Each row is a point on a landscape with many valleys, with its height.
From any point a ball takes the steepest step (drop divided by distance) to one of its 2 nearest points. It stops when none of these is lower. Distance is the straight distance between rows; heights are no part of it.
Buvuf: [-4, -6, -19, -9, -32, -15, -35, -29, 18, -70, -15, 2, 16, 35, -14, 13, 21, -56, 5, 19, 4, 24, -6, -1, 44, 35, -25, 56]  height 1.59
nare: [-27, 23, 1, 4, 47, 25, 21, 47, -18, 24, 25, -27, -16, -33, 30, 17, 25, 10, 2, 18, 11, -32, 34, -6, 7, -2, 50, -10]  height 2.31
natez: [-5, 25, -46, -2, 2, 18, 18, 31, 9, -64, -29, -33, -32, -5, 17, -19, -36, 3, -10, -35, 9, -1, 41, 29, 9, -7, 7, 15]  height 5.05
lere: [3, -16, -5, -19, -5, -5, -12, 12, -10, 10, -38, -9, 0, -54, -9, 21, 38, 11, -7, 34, 20, -42, -12, 13, 21, 7, 19, 50]  height 2.23
kesi: [-5, -30, 24, 17, 43, 5, 15, 4, -24, 34, 24, 18, 33, 16, 19, -24, 9, 2, -7, 16, -15, 2, 12, 34, -39, 1, -14, 12]  height 2.00
Mavi: [2, -17, 1, 12, -29, 3, 5, -58, 21, -18, 4, 54, 25, 63, 4, -5, -12, -46, 19, -11, -9, 48, -6, -8, 31, 12, -39, 0]  height 2.29
kug: [55, -36, -44, 19, -63, -28, 17, -3, 17, 48, -29, 18, -17, -17, -51, 17, -16, -8, -12, 0, 2, 65, -26, -14, -13, 32, -21, -20]  height 1.94
tas: [-17, -16, 30, -14, 12, -7, 20, 4, -4, 70, 1, 28, 3, -32, 21, 18, 15, 13, -13, -7, 28, -5, 7, 17, 0, 0, 32, -16]  height 5.71
vezal: [6, -26, 19, -39, 9, 10, 2, -13, 9, -18, 4, 28, 49, -29, 6, -13, 18, 8, -19, 28, -13, -11, 24, 19, 0, -9, 32, 41]  height 5.35
vop: [6, -17, -34, -1, 30, 13, 8, 48, -16, -5, -3, -14, -2, -19, 10, -29, 7, 16, 8, -11, -18, -28, 30, 24, -14, -3, 14, 33]  height 4.45
Tufi: [-60, 17, 24, 15, 52, -9, -27, -1, -1, 0, -2, -19, 4, 11, 9, 2, 21, 12, -26, 23, -8, -21, 7, 29, -14, -40, 40, -2]  height 6.06
pira: [14, 10, 2, -22, -40, 1, 37, -66, 22, -9, 11, -20, -9, 0, 15, 22, 11, -15, -24, 17, 17, 44, -9, -39, -16, -9, -12, -17]  height 5.97
kosu: [10, -19, -34, -26, -27, -11, -6, -30, 12, -57, -20, -13, 6, -3, -15, 14, 15, -30, -18, 23, 9, 8, -1, 13, 9, 10, -19, 55]  height 2.07
Godal: [-3, 21, -38, -20, 6, 20, 8, 2, 5, -46, -10, -4, 8, -32, 27, 21, 23, -19, 16, -3, 10, -18, 4, -44, 49, -27, 28, -1]  height 3.11
zep: [5, 2, 11, -19, -25, -3, -2, -32, 4, 15, -12, 9, -2, 1, 18, 42, 28, -14, 30, -22, 25, -9, -30, -36, 37, -10, -18, -4]  height 3.89
dem: [-6, 21, 14, 22, 0, -43, 14, -20, 28, 62, -23, -7, -50, 5, -19, 23, -4, -9, -29, 14, 45, 0, -42, 73, -29, 16, 20, -29]  height 3.90
lavi: [-30, 2, 50, 15, 58, -15, -31, -22, -16, -7, -5, 44, 55, 34, 16, -16, -9, 10, 0, -9, -17, -2, 9, 40, -27, -34, -4, -10]  height 6.33
Fope: [-22, 36, -2, -15, 31, 26, -10, 24, 4, -35, -40, -26, -27, 7, 13, -12, -4, 17, -2, -36, 9, -33, 36, 49, -1, -4, 34, 20]  height 5.21
gesad: [-13, -20, -32, 27, 14, -25, -29, 21, -7, 14, -8, -14, 8, -1, -20, -7, 18, -5, 16, 10, -33, -19, -41, -22, 16, -33, -6, 1]  height 0.95
fazo: [10, -3, -8, -9, -15, -4, 29, -22, -3, 65, -8, 1, -22, -21, 5, 24, 31, -3, 13, -10, 25, 1, -38, -32, -3, 7, -11, -23]  height 4.20
muv: [-24, 28, 0, 21, 13, -7, -41, -19, -12, -53, 8, 9, 28, 51, 11, -5, 22, -14, 47, -14, -18, -11, -16, -46, 55, -6, -28, -2]  height 6.66
sugu: [10, -21, -26, -19, -33, -8, -4, 19, 0, 7, -31, 4, -24, -13, -12, 20, -7, -7, 6, -21, 23, -12, -14, 17, 15, 20, -20, 28]  height 2.88
metik: [9, -4, 8, -33, 24, -12, -16, 29, 1, 29, 2, -6, -8, -28, -25, 5, 34, 32, -24, -4, -9, -37, 10, 33, -28, -1, 50, 10]  height 5.68
Bom: [62, -10, 4, -34, -31, 7, -9, -35, 17, -29, 17, 42, 2, 35, -20, 23, -20, 1, 10, -54, -5, 14, 5, -22, 9, -6, -26, -9]  height 5.33
Kazog: [-52, 6, 13, 27, 7, -10, -2, -53, -21, -21, -6, 26, 52, 19, 26, -18, 14, -5, -1, 27, -5, 0, -8, 1, 22, -3, -22, 6]  height 2.53
lomu: [7, -15, -78, -3, -20, 11, 5, 41, 7, -39, -30, -15, -23, -39, -11, 12, -19, -23, 2, 0, 12, 1, 9, -15, 47, -3, 11, 20]  height 0.92
Meke: [-5, 9, 49, -5, -4, 43, -4, -14, -7, 47, 4, 2, 10, 1, 7, -4, 12, 8, 10, -2, -6, -22, -26, -16, -18, 8, -18, -20]  height 6.04
farar: [-37, 54, -11, 11, 19, 25, -42, 21, 6, -72, -11, -29, 5, 19, -3, -15, 0, -17, 20, 0, -12, -36, -14, -15, 30, -5, 0, 3]  height 5.52
bab: [-33, -5, -13, 23, -7, -7, 25, 45, -5, 68, -11, 15, -59, -34, -20, -20, -30, 4, -5, -8, 41, 1, -23, 28, -23, 48, 4, -19]  height 3.73
koz: [-26, 36, -30, -3, 11, 22, -22, 13, 11, -73, 8, -43, -15, 9, -20, -32, -12, -15, -15, 18, -25, -21, 0, -3, -13, -6, 15, 7]  height 5.39
pum: [57, -38, -56, -4, -53, -32, -2, 4, 1, 8, -3, 17, -26, -17, -54, 26, -16, 8, -10, -11, -10, 40, -2, -43, 10, 3, -6, 1]  height 1.07
lat: [9, 37, -40, -27, 1, -13, -1, -14, 18, -65, -5, -24, -13, 5, 19, 24, 27, -8, 14, -42, 11, -6, 11, -28, 39, -26, 12, 6]  height 3.35
Fika: [6, 17, -4, 1, -59, -32, 12, -34, 50, -16, -3, -51, -40, 11, -13, 27, -3, -28, -20, 25, 18, 49, -25, -33, 16, -1, -11, -18]  height 5.76
zefu: [43, -35, -21, -47, -34, -19, 6, -15, 8, -26, -32, -1, -12, -26, -10, 42, -1, -12, -14, 12, 37, 22, -4, 4, -8, 10, -10, 49]  height 2.46
viv: [25, 21, 13, -29, 6, -50, -11, -11, 15, 13, -7, 5, -16, 6, -10, 45, 11, 2, -18, -53, 35, -15, -17, 49, -25, 0, 5, -21]  height 4.12
gasik: [30, -4, -50, -12, 16, -12, 36, 48, -13, -9, 7, -33, -29, -42, 6, -11, 13, 36, -8, -23, -1, -11, 47, 15, -21, 5, 31, 21]  height 4.68
botig: [20, -24, 3, -40, -18, -23, -12, 13, -1, 41, -39, 26, 3, -60, -36, 26, 22, 9, -10, 12, 35, -24, -33, 28, 0, 29, 19, 31]  height 1.78
pilo: [-51, 26, 29, 26, 69, 15, -38, 25, -31, -24, -18, -15, 25, -2, 12, -27, 6, 32, 11, 19, -23, -26, 27, 3, -4, -30, 38, -3]  height 5.91
duvad: [21, -23, -72, 11, -45, -11, 16, 33, 0, -10, -3, -13, -35, -34, -25, 14, -32, -5, -15, 0, 7, 35, 11, -46, 26, -9, 0, -5]  height 0.15
dovik: [16, 12, 16, 14, -29, -14, 1, -42, 62, 39, -27, 5, 19, 40, 4, 8, 12, -34, 26, -6, 0, 50, -46, 3, 7, 11, -29, -50]  height 4.19
novuf: [-9, -19, -18, 15, -17, 10, 37, -61, 8, 6, 5, 27, 23, 29, 29, -4, 9, -36, 16, 2, -3, 39, -12, -33, 24, -8, -33, -10]  height 2.80
Zeg: [-28, 13, 19, 32, 38, -21, -47, -12, -24, -30, -14, 14, 35, 29, 15, -9, 10, 25, 43, -14, -24, -20, -11, -23, 25, -36, -14, -8]  height 6.56
narit: [1, 16, 28, 36, 9, -6, -3, -44, 18, 51, -16, -26, 16, 23, -8, 2, 39, -10, 2, 34, -17, -1, -57, 17, -41, -2, -17, -31]  height 4.96
loda: [-15, -8, 7, 5, -4, 0, 29, 57, -18, 76, 12, 6, -39, -52, -10, -5, 7, 13, 7, 8, 33, -23, 2, 17, -13, 67, 21, 12]  height 3.29
vem: [-8, 26, -28, -18, 38, 31, 29, 23, -5, -31, 26, -24, 8, -50, 34, 2, 32, -4, -6, 16, 0, -24, 38, -25, 14, -13, 53, -2]  height 2.78
rede: [37, 2, 34, 3, -41, -17, -32, -27, 65, 10, -9, 6, 15, 57, -17, 12, -2, -54, 14, -12, -3, 61, -30, 3, 27, 36, -27, -33]  height 3.77
vuvod: [-35, 11, 44, 5, 50, -35, -39, -7, 4, 6, -21, 12, 24, 22, 8, 17, 9, 16, -20, -10, 0, -16, 5, 61, -16, -32, 24, -12]  height 6.19
dop: [-74, 16, 31, 51, 37, 3, 4, -41, -42, -4, -10, 6, 32, 32, 42, -14, -4, 7, -7, 29, 9, -4, 14, 31, -10, 8, -24, -3]  height 2.97
zata: [-3, 30, 9, -22, 14, -34, -25, 12, 7, -5, -18, -2, -35, 21, 9, 26, 17, 15, 23, -67, 23, -32, -10, 28, 1, -6, 2, -9]  height 4.39
ruzat: [19, 0, -25, -20, -11, -4, -26, -6, 4, -32, -16, 19, 1, 20, 0, 19, 22, -7, 44, -44, -2, -12, -7, -29, 54, -13, -8, 20]  height 3.61
fetan: [-34, 21, 30, -15, 15, 26, 10, -17, 1, 2, 16, -19, -26, 16, 26, 21, 4, -2, -34, 6, 27, -13, 32, 36, -21, 1, 21, -2]  height 4.67
Pulu: [-18, 11, -2, 17, 0, -32, -39, -17, 28, -14, 9, -28, 1, 31, -18, 3, 29, -26, 6, 11, -21, -2, -52, -19, 15, -18, -13, -1]  height 0.04
lef: [33, -37, 2, -38, 20, -25, -4, 27, 11, 20, 0, 29, 34, -45, -20, -13, 25, 25, -11, 0, -18, -21, 14, 37, -5, -8, 55, 31]  height 5.51
zavo: [-16, -24, 25, 29, 20, -4, -24, -18, -37, -27, -30, 2, 58, -38, 15, -14, 6, 62, 2, 23, -18, -29, 33, 5, 36, 2, 12, 16]  height 2.92
mozo: [5, -7, -31, 10, 29, -28, 36, 54, -31, 40, 38, -31, -46, -32, 3, -1, 12, 24, 0, -8, 10, -6, 19, -4, -41, 10, 19, -6]  height 5.03
podot: [34, 22, -1, -22, -17, -34, 21, -22, -5, 2, 2, -20, -49, -1, 1, 44, 11, 25, -30, -36, 37, -4, 10, 21, -33, 2, -12, -8]  height 3.75
bope: [18, -4, 67, -5, 36, 17, -13, 5, -27, 59, 34, 20, 35, -1, 1, -5, 23, 29, 15, 4, -26, -25, -2, -5, -32, 0, 9, -15]  height 6.10
Memak: [-38, 3, 0, 23, 49, 30, 21, 41, -24, -1, 15, 20, 31, -35, 57, -18, -8, 9, 16, 12, -5, -17, 43, -16, 37, -24, 39, -18]  height 3.60
Pur: [-36, 27, 39, 10, 33, 35, -43, 4, -36, -21, 0, -12, 27, 5, -4, -23, 12, 23, 7, 26, -24, -48, 2, -9, -11, 1, 2, 8]  height 5.78
Vedo: [-34, 43, 28, 6, 36, 19, -30, 15, -8, 11, 5, -47, -53, 17, -14, 9, 5, 8, 3, 21, 3, -51, -16, 7, -27, -18, 27, -10]  height 5.69
tolad: [32, -32, -28, 9, -25, -16, 15, 36, 1, 13, 20, 5, -22, -1, -22, -28, -54, 23, -18, -12, -20, 39, 9, -8, -24, -16, -19, -16]  height 2.30
davez: [42, -14, -7, -1, -22, -17, 0, 13, -1, 24, 2, 4, -16, 6, -28, -1, -38, 10, -17, -30, -6, 21, -15, 23, -47, 8, -33, -23]  height 2.91
fer: [24, -21, 33, -25, 4, 2, 30, 13, 7, 14, 80, -1, 20, -7, 6, -25, -3, 10, -13, 20, -35, 14, 40, -6, -47, 8, 31, 9]  height 6.07
ludo: [-52, 8, 5, 11, 26, 46, 15, 21, -19, -35, 13, 14, 42, -25, 38, -37, -14, -9, -5, 37, -9, -17, 37, -2, 24, 6, 25, 9]  height 3.31
Sapo: [30, 3, -27, 15, -45, -67, 16, -9, 29, 35, -22, 17, -27, -3, -30, 20, -22, 0, -14, -34, 27, 60, -40, 5, -9, 17, -18, -46]  height 2.72
seda: [3, -15, -38, 32, 5, -19, 57, 16, -17, 59, 15, -37, -47, -23, 11, -2, 7, 3, -9, 9, 17, 13, -7, 5, -34, 10, -14, -15]  height 5.40
sog: [0, -27, 12, -3, -4, -6, -22, -6, -22, -2, -46, 11, 45, -62, 5, 9, 26, 36, 5, 33, 4, -29, 4, -7, 48, -6, 18, 40]  height 2.56
Vure: [-26, 8, 14, 16, 55, 5, 5, 84, -38, 55, 27, -13, -22, -32, 10, -2, 11, 27, 40, 1, 1, -30, 16, -18, -14, 15, 36, -13]  height 1.54
Tugez: [29, 27, -17, 33, -68, -25, 16, -18, 28, 3, -11, -53, -41, 16, -23, 13, -12, 5, -26, 19, -7, 60, -20, -40, -10, -7, -28, -37]  height 5.54
ruta: [-15, 2, -19, 3, -30, -13, 6, 26, 11, 28, -18, -14, -59, -18, -20, 3, -23, -2, -9, -12, 28, -6, -26, 11, -3, 15, -5, -12]  height 3.27
fum: [-19, 12, -32, 17, 35, 27, -12, 19, -18, -41, -37, -8, 27, -9, 15, -30, 12, 13, 11, -4, -16, -34, 17, 22, 28, -11, 10, 35]  height 4.25
Sazel: [-11, 16, -10, -1, -27, -10, -47, -13, 29, -56, -4, -39, -9, 22, -31, 14, 29, -43, 4, 29, -3, -8, -32, -17, 45, 20, -12, 33]  height 0.97
Fabi: [-9, -14, -15, 18, 51, 21, 19, 25, -7, -29, -8, 32, 55, -33, 27, -50, 0, 31, 25, 14, -31, -23, 44, -12, 54, -28, 51, 18]  height 3.87
leza: [-61, 25, 24, 37, 19, 9, 13, -21, -8, -6, -9, -10, -11, 48, 43, -11, -15, -28, 5, 7, 24, 2, -4, 36, -6, 3, -38, -3]  height 3.39
Duri: [-29, -17, -23, 31, -4, 35, 6, 27, -18, 0, -20, 25, 13, -9, 30, -6, -32, -13, 32, -6, 4, -11, -2, -19, 61, -11, -22, -4]  height 1.21
mino: [-38, -5, -40, 27, 59, -14, 22, 24, -24, 9, 6, -12, -7, -7, 42, -3, 13, -2, 1, -3, 2, -10, 20, 11, -5, -41, 15, -5]  height 1.13
seb: [12, -28, -6, -12, 8, -15, -17, 16, -10, 22, -28, 50, 27, -16, -5, 1, 10, 32, 20, -24, -4, -30, -8, 9, 28, -17, 7, 9]  height 2.01
Fusa: [-6, -31, -22, 19, 10, 10, 8, 64, -13, 29, 12, -10, -24, -4, -13, -39, -48, -6, 16, 1, -20, 12, -10, -7, -33, -8, -14, -7]  height 1.53
noko: [17, 14, -8, 3, -10, -44, 17, -13, 20, 66, -15, 11, -18, -17, -32, 21, 1, -2, -23, -18, 35, 12, -49, 34, -36, 24, 5, -47]  height 3.38
Gef: [23, 22, 0, -13, -32, -2, 4, 1, 0, -41, 27, -53, -24, -9, -23, -12, -22, 32, -61, 23, -12, 8, 28, -5, -46, -7, -2, 8]  height 5.43
Moton: [-46, 1, 49, -3, 30, 35, -1, 7, -15, 14, 23, -8, 11, 7, 12, -9, 9, 8, -36, 44, 1, -8, 40, 50, -27, 27, 23, 20]  height 4.95
didid: [9, 23, 6, 6, 19, -8, 14, -16, -22, -23, 25, -39, -42, 38, 10, 5, -5, 11, -22, -18, 6, 4, 17, 21, -70, -9, -32, -6]  height 2.57
mumeg: [43, -16, -31, 30, -71, 10, 11, -36, 28, 14, -13, -25, -12, 25, -29, 10, -6, -24, -6, 26, -23, 73, -9, -40, -9, 20, -28, -22]  height 5.22
pafo: [4, -25, -30, -16, -4, 19, 33, 22, 2, -4, 25, 10, -5, -29, 15, -18, -19, -4, -1, -4, -5, 6, 21, -25, 17, -21, 12, 0]  height 4.62
nol: [5, -25, 44, 1, 45, 2, 3, 36, -12, 46, 22, 5, 6, 13, -7, -13, -21, 3, -7, 2, -14, 14, 16, 49, -78, -1, 6, -8]  height 1.08
Zos: [-5, 49, -9, 3, -22, -16, -21, 1, 31, -73, 24, -57, -45, 38, -3, 5, -11, -24, 1, -11, 8, 9, -3, -19, 26, 13, -24, -8]  height 4.93
turu: [23, -2, 45, 12, -29, -27, -55, -26, 38, 12, -26, 14, 49, 30, -23, 25, 10, -31, 11, -1, -8, 16, -54, 15, 41, 22, -26, -9]  height 3.25
kef: [-30, -13, -10, 43, 36, -5, 3, 70, -31, 65, 3, -14, -20, -29, -4, -23, -9, 8, 27, 19, -1, -19, -19, -12, -13, 0, 1, -11]  height 0.45
pasa: [20, -47, -21, 16, 4, 2, 52, -34, -3, 46, 17, 37, 22, 5, 27, -14, 10, -15, 16, 6, -9, 32, -9, -13, 4, -16, -29, -4]  height 3.21
Zabot: [22, -45, 13, -33, -35, 9, 30, 20, 13, 47, 16, 18, 8, -48, -9, -10, -16, -7, -10, 23, 2, 17, -2, -10, -1, 19, 16, 12]  height 1.86
Lese: [4, -26, -18, 15, 34, -13, -21, 41, -17, 21, -7, 19, 22, -21, -11, -26, 9, 34, 27, -3, -36, -31, -7, -17, 18, -35, 18, 9]  height 1.56
som: [23, -17, -36, -20, -29, 26, 4, -10, 7, -36, 23, 6, -3, -8, -17, 2, -13, -14, 1, 5, -20, 14, 12, -58, 23, -17, 5, 6]  height 4.42
Zem: [15, -24, 34, 16, -12, -17, -41, -25, -1, 25, -25, 26, 55, -3, -21, 12, 8, 2, -2, 8, -16, -20, -42, 19, 14, -6, -18, -1]  height 2.79
sedev: [28, 25, 21, 2, 0, -2, 27, -13, -16, 31, 18, -38, -56, 16, 3, 22, -5, 27, -30, -13, 19, 5, 9, 20, -69, 5, -18, -31]  height 3.20
nis: [-6, 15, 23, -43, 5, 27, 12, 4, 9, -16, 56, -30, -8, -21, 2, -13, 4, 11, -40, 20, -18, -5, 37, -13, -37, 1, 44, 0]  height 5.83
rof: [17, 7, 24, -4, -9, -11, 9, -18, 4, 89, -33, 33, 9, -25, -12, 27, 20, 7, 7, -18, 35, -5, -51, 11, -11, 31, 0, -41]  height 3.83
lekiz: [21, -35, -8, 1, -27, -8, 54, 42, -7, 77, 21, 8, -15, -51, -3, -14, 0, -1, 17, 8, 16, 12, -5, -4, -20, 60, 1, 5]  height 2.61
gizef: [40, -15, -26, 23, -70, 29, 12, -6, -4, -14, 15, -8, -17, 14, -32, -6, -42, 0, -20, 11, -30, 61, 19, -62, 2, 6, -29, -14]  height 4.91
dogus: [-28, 21, 19, 54, 28, -5, -6, -16, 1, 42, -14, -43, -25, 31, 2, -3, 13, -10, 18, 37, 1, -16, -50, 13, -29, -14, -16, -18]  height 5.24
pul: [-20, 15, 20, -33, 42, 40, 0, 35, -7, 5, -3, 6, -7, -1, 26, -1, 6, 32, -3, -30, 5, -16, 60, 29, -9, -6, 54, 2]  height 5.36
Pebos: [18, -17, 23, -41, -20, 22, 35, -56, 2, 4, 17, 15, 25, -16, 18, 13, 23, -21, -14, 30, 13, 19, 1, -22, -20, 7, -6, 20]  height 6.14
nubaf: [22, -1, -14, -16, -65, 28, -23, -19, 15, -62, 15, 8, -10, 27, -36, 6, -39, -21, -7, -1, -21, 38, 19, -61, 21, 6, -6, 0]  height 4.63
gur: [-14, -30, -9, 3, -4, 8, -4, -34, 14, -42, 4, 69, 35, 47, -5, -33, -32, -24, 13, 0, -19, 15, 8, 6, 39, -10, -16, 13]  height 1.74
zepup: [49, -17, -14, -35, -46, -25, -12, -10, 24, -45, -18, 32, -12, 19, -7, 31, -26, -13, 9, -50, 15, 39, 20, -2, 30, 4, -13, 21]  height 5.12
tezik: [-41, 53, 32, 37, 41, -20, -27, -7, 3, -15, 5, -51, -44, 47, -5, -3, 2, -25, 23, 24, 10, -18, -37, 6, -26, -29, -7, -10]  height 5.48
zug: [3, 22, 20, -23, -19, 42, 0, 8, -6, -10, 15, -25, -38, 17, 5, -1, -34, 4, 0, -34, 10, -11, 6, -11, -29, 8, -26, -15]  height 5.72
Mok: [42, -40, 3, 11, 31, -10, 34, -27, -8, 55, 22, 42, 42, 8, 13, -6, 9, -4, 1, -3, -15, 10, -14, 26, -32, -13, -20, -12]  height 2.71
rak: [1, -37, 23, 31, 23, 3, -24, -8, -37, -9, -18, 44, 62, 1, 10, -26, -8, 46, 17, 6, -24, -24, 12, 25, 18, -9, -20, 24]  height 3.30
nuvu: [-30, -6, 43, -28, 32, 17, 12, 38, -10, 50, 14, 25, 2, -22, 28, 22, 16, 33, -10, -7, 25, -7, 51, 24, 8, 10, 55, -4]  height 5.55
sibel: [-21, 10, 28, 4, -2, -11, 20, -34, 23, 39, -10, -14, -21, 13, 18, 24, 8, -14, -22, 2, 25, 3, -21, 35, -19, -6, 2, -21]  height 4.34
bola: [37, -17, 32, 0, 22, -7, 14, 46, -12, 70, 28, 13, -13, -5, -22, -23, -34, 15, 12, -21, -11, 24, -3, 17, -82, 22, -3, -35]  height 2.11
Kalup: [47, -1, 5, -15, -77, -15, -19, -17, 24, -52, -6, 3, -23, 34, -17, 36, -31, -19, -8, -25, 6, 58, 24, -34, 29, 21, -29, 8]  height 4.90
faf: [45, -25, 27, -42, -10, 14, 22, -33, 7, -1, 55, 24, 33, -14, -11, -16, 4, 1, -24, 18, -19, 14, 9, -8, -36, 6, 8, 6]  height 6.26
seno: [20, 16, 9, -51, -30, 18, 25, -27, -1, -42, 25, -24, -10, -21, 5, 3, -3, 15, -46, 17, 12, 10, 42, -13, -33, 5, 8, 19]  height 5.64
Roza: [-9, -4, 27, 7, 40, -6, -33, -20, -5, -12, 7, 45, 43, 35, -5, -27, -8, 16, 24, -9, -37, -11, -17, -14, -2, -46, -4, -11]  height 6.45
luma: [19, -22, -64, -23, -7, 16, -7, -5, 15, -66, -9, 16, 18, -10, -23, -7, 8, -16, 5, 11, -27, 9, 15, -40, 44, -20, 25, 40]  height 4.24
suzo: [21, 36, 27, 24, 1, -34, 0, -39, 56, 37, -19, -31, -2, 50, 0, 9, 13, -31, 14, 3, 6, 28, -53, 36, -30, 10, -25, -53]  height 4.57
med: [-13, -35, -4, 18, -7, 21, 5, -18, -8, -10, -17, 62, 35, 11, 24, -6, -23, -4, 35, 0, 3, 2, 11, -22, 72, -17, -18, 14]  height 1.19
kinu: [-37, 60, 4, 11, 26, 49, -26, 5, -29, -65, -10, -27, 6, 6, -1, -16, 11, -4, 4, 27, -2, -61, 7, 5, 12, 26, 3, 19]  height 5.63
ruvu: [5, -15, 7, -15, -4, -38, -32, -13, 14, -2, -37, 24, 34, -8, -4, 20, 20, 2, -2, -13, 6, -20, -25, 33, 26, -14, 4, 22]  height 2.39
remo: [-19, -14, 37, -35, 25, 16, 6, -15, 1, -1, 36, 22, 38, -2, 15, -13, 15, 5, -42, 23, -10, 1, 46, 41, -30, 4, 36, 21]  height 5.18
Didir: [25, -45, 15, -20, -31, 5, 6, 9, 2, 62, -31, 34, 24, -49, -20, 7, 0, -9, 0, 28, 17, -3, -33, 11, 5, 31, 0, 24]  height 1.25
mef: [63, -1, -1, 3, -18, -20, 12, 22, -5, 58, 8, 30, -8, -13, -47, -12, -50, 26, -17, -37, 8, 36, -23, 17, -61, 33, -13, -56]  height 2.98
Mutet: [-38, 15, 14, -6, -21, 0, -26, -32, 5, -56, -20, 15, 36, 16, 8, -8, 6, -25, 4, 20, 7, -7, -7, 5, 46, 16, -16, 35]  height 2.09
ruge: [-62, 12, -1, 12, 5, 25, 15, -20, 3, -21, 14, -8, 18, 3, 23, -23, -8, -31, -22, 38, 2, -3, 0, -7, 9, -11, 1, -3]  height 2.95
kurug: [-5, 6, -40, 1, 25, -26, 17, -3, -10, -24, 18, -31, -26, 10, 17, 5, 11, 5, -10, -21, -2, -2, 12, 10, -23, -30, -7, 0]  height 1.87
dudul: [-11, -4, -34, -6, 16, 24, -4, -1, 5, -53, -15, 29, 39, -4, 6, -34, 2, -2, 11, 3, -22, -12, 21, -8, 48, -23, 19, 34]  height 4.09
Vena: [-37, -8, 26, 51, -12, 13, -24, 11, -26, 17, -41, 10, 21, -3, 26, 0, -32, 16, 38, -9, 5, -16, -16, -21, 56, -5, -31, -18]  height 1.73
gena: [23, -3, -44, -13, -13, 28, 28, 33, 0, -59, 11, -4, -12, -14, 6, -34, -48, 18, -11, -18, -13, 17, 58, -14, 9, -14, 8, 9]  height 4.85
rovu: [24, -11, 26, -31, 41, -2, -6, 41, -21, 41, 38, 6, 2, -14, -4, 3, 26, 35, 15, -23, -19, -26, 24, 8, -42, 8, 33, 0]  height 5.87
fipiz: [-1, 46, -15, 9, -31, -3, -15, 4, 7, -75, 22, -56, -39, 22, -27, -11, -32, 4, -36, 13, -11, 9, 9, -13, -18, -5, -22, 0]  height 5.19
tabo: [-9, 28, 15, -9, -4, 39, -8, -7, -17, 0, 16, -28, -16, 13, 8, 10, 12, -4, 14, -10, 4, -36, -20, -29, -11, 2, -22, -2]  height 5.88
bame: [13, 18, 23, -36, -35, 18, -11, -31, 15, -35, 23, 7, -6, 42, -5, -5, -23, -10, -4, -32, -9, 15, -3, -17, -12, 3, -24, -11]  height 5.53
vuv: [-15, 22, -13, 20, -25, 27, -14, -27, -1, -46, 18, 12, 10, 52, 4, 10, 2, -58, 41, -7, -10, 22, -11, -64, 58, 25, -29, -6]  height 6.78
Pifov: [-9, 17, -35, 12, -4, 58, 7, -20, -33, -50, 15, 27, 22, 16, 13, 1, 0, -37, 35, 2, -5, -4, 6, -54, 41, 19, -34, 2]  height 6.89
Gup: [6, 36, 7, -11, -15, -27, -16, 5, 23, -41, -4, -42, -59, 35, 3, 19, -10, -3, 8, -37, 25, -13, -2, 24, 5, 10, -22, 5]  height 4.66

For each start below, name the point where the ball stops.
Tufi -> mino
rovu -> noko
Pebos -> dudul
zep -> kef
dogus -> Pulu
faf -> mino
Meke -> dudul
Fabi -> Pulu
nuvu -> dudul

Call two points neighbours if one is among the 2 nearest of the other. Go from one point of each pair to the other, from neighbour to neighbour, staying as low as possible. Name the highest point that can't be avoided.
med and kef -> pasa
Didir and Pulu -> rak
kef and nol -> mef
